Points on a hilly landscape, in no order, each with its height.
A ball rolls from a point to the lowest of its 2 nearest points, and stops where none of them is lower. Distance is the straight distance between rows; heights are no part of it.
meb h=1.32: 185, 139, 148, 124, 168, 170, 97, 134, 156, 127, 143, 74, 107, 86, 92, 103, 109, 97, 102, 76, 126
sus h=2.96: 107, 132, 128, 156, 89, 139, 149, 135, 87, 115, 125, 126, 129, 165, 162, 129, 112, 124, 158, 177, 115
zod h=5.02: 124, 116, 128, 132, 146, 74, 112, 133, 119, 191, 124, 148, 112, 139, 163, 158, 146, 139, 121, 77, 148
vibo h=4.70: 91, 122, 146, 149, 130, 104, 159, 128, 64, 96, 148, 102, 125, 85, 152, 111, 179, 143, 137, 152, 136
bav h=1.84: 196, 195, 93, 107, 140, 95, 85, 124, 213, 189, 156, 167, 113, 129, 106, 131, 156, 105, 77, 110, 128
nuvaf h=4.13: 77, 117, 114, 152, 110, 81, 137, 124, 105, 127, 126, 164, 119, 105, 127, 137, 169, 146, 184, 172, 118
luba h=2.51: 117, 138, 177, 151, 134, 143, 110, 119, 119, 111, 133, 148, 110, 99, 110, 94, 123, 114, 166, 142, 153
Berem h=1.48: 183, 156, 111, 101, 155, 130, 96, 124, 201, 166, 146, 131, 113, 125, 73, 122, 142, 106, 85, 99, 137
Rad h=4.73: 162, 139, 131, 137, 157, 73, 88, 130, 150, 175, 136, 175, 104, 140, 146, 143, 125, 108, 104, 76, 143
vos h=2.85: 145, 192, 135, 128, 132, 87, 130, 112, 188, 138, 141, 130, 131, 147, 177, 168, 164, 101, 71, 84, 106
tigo h=5.64: 104, 117, 89, 127, 134, 123, 171, 122, 107, 159, 168, 64, 95, 135, 130, 137, 156, 143, 146, 128, 136
govo h=1.18: 128, 147, 68, 123, 87, 141, 133, 132, 173, 158, 156, 156, 117, 154, 70, 153, 131, 122, 156, 184, 103
podu h=2.42: 116, 121, 86, 144, 96, 96, 136, 145, 91, 145, 175, 142, 112, 139, 154, 171, 98, 106, 125, 132, 115
mumap h=3.15: 115, 130, 152, 124, 132, 149, 164, 121, 120, 95, 141, 80, 120, 119, 109, 96, 154, 138, 164, 141, 117
Rini h=1.23: 153, 131, 122, 89, 140, 147, 109, 134, 193, 124, 126, 128, 144, 136, 60, 138, 109, 103, 98, 102, 115
luta h=3.46: 127, 151, 170, 150, 97, 159, 152, 141, 79, 77, 123, 104, 141, 155, 159, 106, 102, 119, 148, 156, 121
luko h=4.45: 131, 121, 117, 133, 140, 110, 103, 137, 136, 151, 131, 176, 119, 144, 117, 151, 84, 109, 118, 104, 130
rim h=3.16: 151, 123, 170, 119, 169, 155, 82, 120, 168, 127, 98, 145, 130, 107, 95, 107, 92, 116, 138, 82, 142
gizu h=4.74: 85, 102, 96, 160, 103, 93, 135, 134, 95, 169, 130, 170, 110, 113, 149, 169, 138, 161, 188, 146, 136
Soben h=1.88: 114, 85, 90, 94, 136, 111, 124, 106, 156, 130, 92, 148, 157, 161, 150, 163, 125, 151, 96, 106, 118
Rogib h=3.14: 88, 107, 118, 140, 105, 99, 133, 113, 115, 74, 100, 168, 156, 110, 139, 126, 156, 150, 143, 182, 105
keke h=2.68: 126, 152, 136, 137, 121, 119, 140, 126, 116, 104, 179, 114, 93, 107, 101, 100, 160, 98, 156, 154, 114
namu h=1.39: 117, 89, 106, 88, 129, 125, 123, 123, 159, 85, 92, 149, 176, 132, 134, 148, 86, 129, 80, 104, 107
sazez h=1.35: 112, 108, 116, 112, 107, 160, 166, 115, 109, 80, 113, 104, 158, 139, 159, 122, 100, 149, 115, 145, 117
vano h=5.15: 125, 108, 162, 132, 149, 126, 118, 130, 115, 139, 79, 121, 158, 167, 179, 134, 124, 156, 103, 77, 140
bof h=5.84: 104, 79, 62, 107, 121, 129, 178, 109, 115, 151, 133, 69, 112, 139, 169, 138, 158, 175, 121, 137, 136
votav h=1.94: 132, 138, 143, 124, 169, 122, 98, 111, 142, 123, 151, 167, 102, 70, 80, 99, 113, 107, 160, 130, 154
bofe h=3.21: 165, 164, 140, 121, 153, 109, 118, 129, 176, 153, 136, 95, 114, 152, 140, 139, 166, 115, 74, 83, 117
sokiz h=2.22: 113, 129, 113, 130, 89, 144, 173, 115, 105, 79, 123, 100, 139, 156, 168, 109, 142, 140, 142, 196, 107
Pavig h=1.13: 181, 147, 147, 103, 133, 201, 126, 152, 165, 135, 140, 59, 126, 120, 72, 107, 136, 110, 100, 91, 116
Sonof h=1.21: 140, 151, 116, 122, 142, 87, 109, 113, 154, 105, 178, 189, 98, 69, 79, 109, 128, 103, 150, 154, 122
mamaf h=1.61: 160, 154, 66, 126, 100, 139, 115, 139, 153, 208, 190, 139, 81, 151, 92, 148, 135, 115, 139, 155, 141
Tasu h=0.86: 136, 146, 126, 96, 127, 173, 168, 132, 144, 108, 161, 49, 126, 117, 75, 111, 137, 120, 106, 118, 105
Bifo h=2.79: 151, 115, 158, 94, 157, 159, 129, 115, 171, 122, 68, 102, 165, 166, 124, 120, 140, 166, 110, 78, 116
nidog h=5.11: 91, 99, 121, 148, 144, 105, 131, 134, 98, 183, 114, 137, 112, 129, 146, 152, 139, 159, 164, 117, 159
difu h=4.14: 101, 100, 138, 139, 111, 136, 152, 145, 64, 104, 99, 120, 162, 111, 183, 139, 95, 148, 84, 131, 153
rokob h=0.64: 131, 128, 65, 128, 104, 109, 112, 131, 178, 173, 145, 192, 105, 145, 94, 164, 93, 124, 158, 158, 98
puzig h=0.20: 108, 124, 183, 156, 118, 113, 126, 132, 75, 92, 82, 130, 158, 126, 150, 88, 192, 160, 166, 180, 138
ruda h=2.80: 117, 105, 142, 154, 92, 83, 105, 149, 66, 94, 76, 148, 157, 152, 159, 110, 194, 147, 143, 204, 120
nuze h=3.84: 144, 165, 173, 165, 90, 143, 112, 145, 96, 79, 155, 142, 122, 139, 139, 98, 105, 79, 143, 162, 127
modup h=0.87: 151, 98, 117, 85, 121, 186, 170, 116, 139, 102, 90, 82, 169, 163, 148, 113, 109, 170, 97, 128, 112
mim h=2.23: 103, 127, 97, 104, 114, 145, 165, 117, 157, 124, 149, 96, 126, 138, 79, 137, 144, 140, 135, 163, 98
Viri h=3.81: 121, 101, 163, 119, 112, 165, 149, 132, 79, 54, 91, 124, 180, 86, 168, 117, 93, 143, 88, 115, 139
tifo h=5.01: 125, 97, 171, 117, 149, 159, 118, 137, 118, 103, 57, 135, 185, 134, 153, 122, 91, 162, 113, 78, 145
Veti h=2.62: 134, 164, 154, 134, 127, 194, 154, 130, 145, 161, 126, 84, 105, 164, 97, 91, 134, 143, 190, 166, 147
fefit h=4.81: 89, 101, 171, 129, 143, 134, 125, 132, 109, 104, 75, 159, 179, 90, 125, 131, 103, 149, 132, 116, 146
nev h=4.52: 113, 108, 137, 146, 135, 108, 125, 155, 67, 132, 125, 119, 136, 120, 170, 151, 98, 122, 81, 86, 148
nufu h=2.97: 168, 122, 174, 98, 173, 163, 97, 119, 191, 129, 85, 101, 144, 113, 97, 115, 137, 131, 114, 53, 121
gedu h=2.87: 158, 147, 147, 124, 151, 196, 131, 133, 158, 176, 131, 65, 95, 151, 78, 94, 147, 142, 144, 129, 158
pemal h=3.97: 90, 104, 106, 141, 110, 109, 174, 129, 55, 117, 145, 93, 121, 101, 183, 131, 148, 150, 113, 142, 143
zon h=1.95: 133, 142, 90, 137, 102, 128, 132, 144, 126, 168, 170, 133, 86, 160, 122, 150, 102, 102, 142, 148, 125
tol h=1.41: 97, 119, 85, 127, 110, 105, 123, 116, 155, 124, 126, 197, 137, 128, 95, 157, 106, 128, 150, 157, 87
numot h=6.21: 107, 95, 84, 134, 94, 114, 131, 134, 95, 163, 115, 130, 143, 183, 190, 176, 102, 135, 125, 128, 131
zizom h=2.13: 165, 123, 148, 144, 169, 111, 100, 149, 122, 138, 147, 116, 103, 100, 132, 119, 106, 93, 89, 66, 133
boli h=6.06: 95, 92, 76, 134, 101, 127, 167, 121, 100, 154, 113, 108, 126, 149, 189, 149, 132, 159, 152, 159, 137
nufin h=2.63: 149, 138, 143, 108, 133, 150, 120, 128, 179, 154, 71, 112, 162, 211, 138, 143, 141, 164, 116, 105, 126
Veva h=3.44: 136, 121, 126, 105, 151, 128, 136, 129, 148, 146, 130, 91, 124, 144, 111, 141, 131, 131, 105, 96, 118
nanil h=0.97: 142, 115, 141, 88, 128, 165, 119, 127, 160, 82, 105, 120, 175, 124, 88, 140, 86, 111, 101, 95, 92
silu h=2.86: 133, 114, 163, 154, 178, 84, 100, 150, 106, 156, 120, 138, 117, 82, 138, 135, 135, 121, 95, 58, 157
kiz h=5.46: 101, 116, 126, 145, 155, 98, 158, 129, 86, 153, 174, 97, 84, 88, 129, 126, 153, 129, 149, 112, 151
Tegi h=2.34: 170, 187, 114, 118, 123, 77, 107, 120, 202, 172, 153, 165, 116, 157, 146, 173, 157, 100, 85, 102, 112
fureg h=2.69: 95, 128, 175, 145, 140, 141, 156, 122, 97, 103, 105, 111, 135, 115, 132, 93, 166, 161, 189, 156, 141
Nede h=2.15: 86, 91, 86, 111, 110, 109, 143, 109, 133, 93, 115, 169, 160, 112, 133, 146, 109, 139, 121, 154, 101
sas h=3.01: 124, 138, 193, 133, 121, 159, 119, 129, 103, 63, 116, 139, 149, 98, 122, 98, 113, 108, 151, 134, 121
rudos h=1.76: 102, 134, 92, 133, 90, 120, 145, 117, 142, 120, 139, 133, 125, 149, 110, 142, 150, 129, 168, 192, 94
Mutad h=3.20: 121, 127, 121, 145, 82, 113, 132, 125, 97, 82, 94, 123, 142, 175, 169, 101, 176, 137, 158, 206, 101
Zunu h=3.10: 98, 117, 81, 147, 78, 88, 157, 133, 66, 121, 172, 125, 119, 117, 174, 155, 144, 120, 125, 156, 116
molib h=2.14: 153, 170, 107, 149, 145, 156, 85, 100, 135, 165, 157, 147, 96, 115, 101, 82, 103, 113, 177, 166, 179
bokub h=5.19: 99, 124, 170, 146, 160, 115, 148, 133, 90, 114, 151, 108, 106, 57, 111, 102, 161, 121, 153, 119, 144
Fuz h=5.32: 126, 139, 143, 137, 139, 98, 126, 115, 134, 170, 96, 119, 134, 193, 209, 160, 159, 152, 109, 85, 134
dola h=2.09: 133, 144, 127, 118, 123, 74, 123, 123, 127, 80, 180, 160, 101, 93, 89, 107, 173, 98, 138, 156, 88
fuveb h=4.02: 154, 159, 155, 137, 109, 155, 95, 128, 138, 75, 145, 155, 131, 122, 105, 107, 77, 72, 134, 154, 124
neki h=4.28: 171, 145, 120, 126, 150, 131, 81, 133, 154, 132, 154, 175, 113, 109, 103, 120, 67, 85, 101, 104, 143
vuna h=0.57: 158, 122, 132, 96, 119, 187, 173, 131, 129, 99, 122, 44, 144, 144, 125, 117, 116, 146, 89, 103, 104
lun h=1.66: 166, 128, 166, 160, 169, 157, 102, 145, 102, 115, 151, 93, 102, 67, 117, 99, 100, 84, 109, 73, 139
Nul h=2.33: 148, 156, 125, 145, 135, 176, 112, 125, 142, 184, 136, 118, 94, 159, 106, 99, 105, 119, 172, 163, 173
Zeli h=4.41: 76, 102, 154, 138, 150, 93, 124, 138, 96, 136, 98, 173, 152, 71, 121, 154, 127, 156, 130, 117, 158
siti h=2.35: 125, 114, 112, 97, 141, 111, 137, 96, 179, 158, 82, 121, 153, 183, 158, 149, 172, 171, 107, 108, 123
Tam h=1.89: 167, 157, 85, 124, 143, 136, 89, 118, 160, 193, 159, 151, 84, 128, 85, 115, 112, 121, 141, 138, 160
Zeson h=3.72: 106, 125, 148, 159, 148, 90, 114, 155, 85, 155, 136, 173, 113, 83, 134, 148, 106, 126, 127, 104, 164
kugu h=4.15: 149, 151, 104, 123, 105, 137, 99, 136, 151, 122, 163, 175, 119, 136, 91, 132, 64, 77, 116, 154, 116
Sikob h=3.45: 107, 113, 161, 115, 107, 144, 135, 125, 103, 43, 97, 144, 183, 102, 139, 106, 124, 136, 127, 148, 113

Where does a ball stop that starts at each point below?
bof => mamaf
zod => sokiz
fefit => vuna
nidog => rokob
difu => Sonof
nufu => nanil
nev => vuna
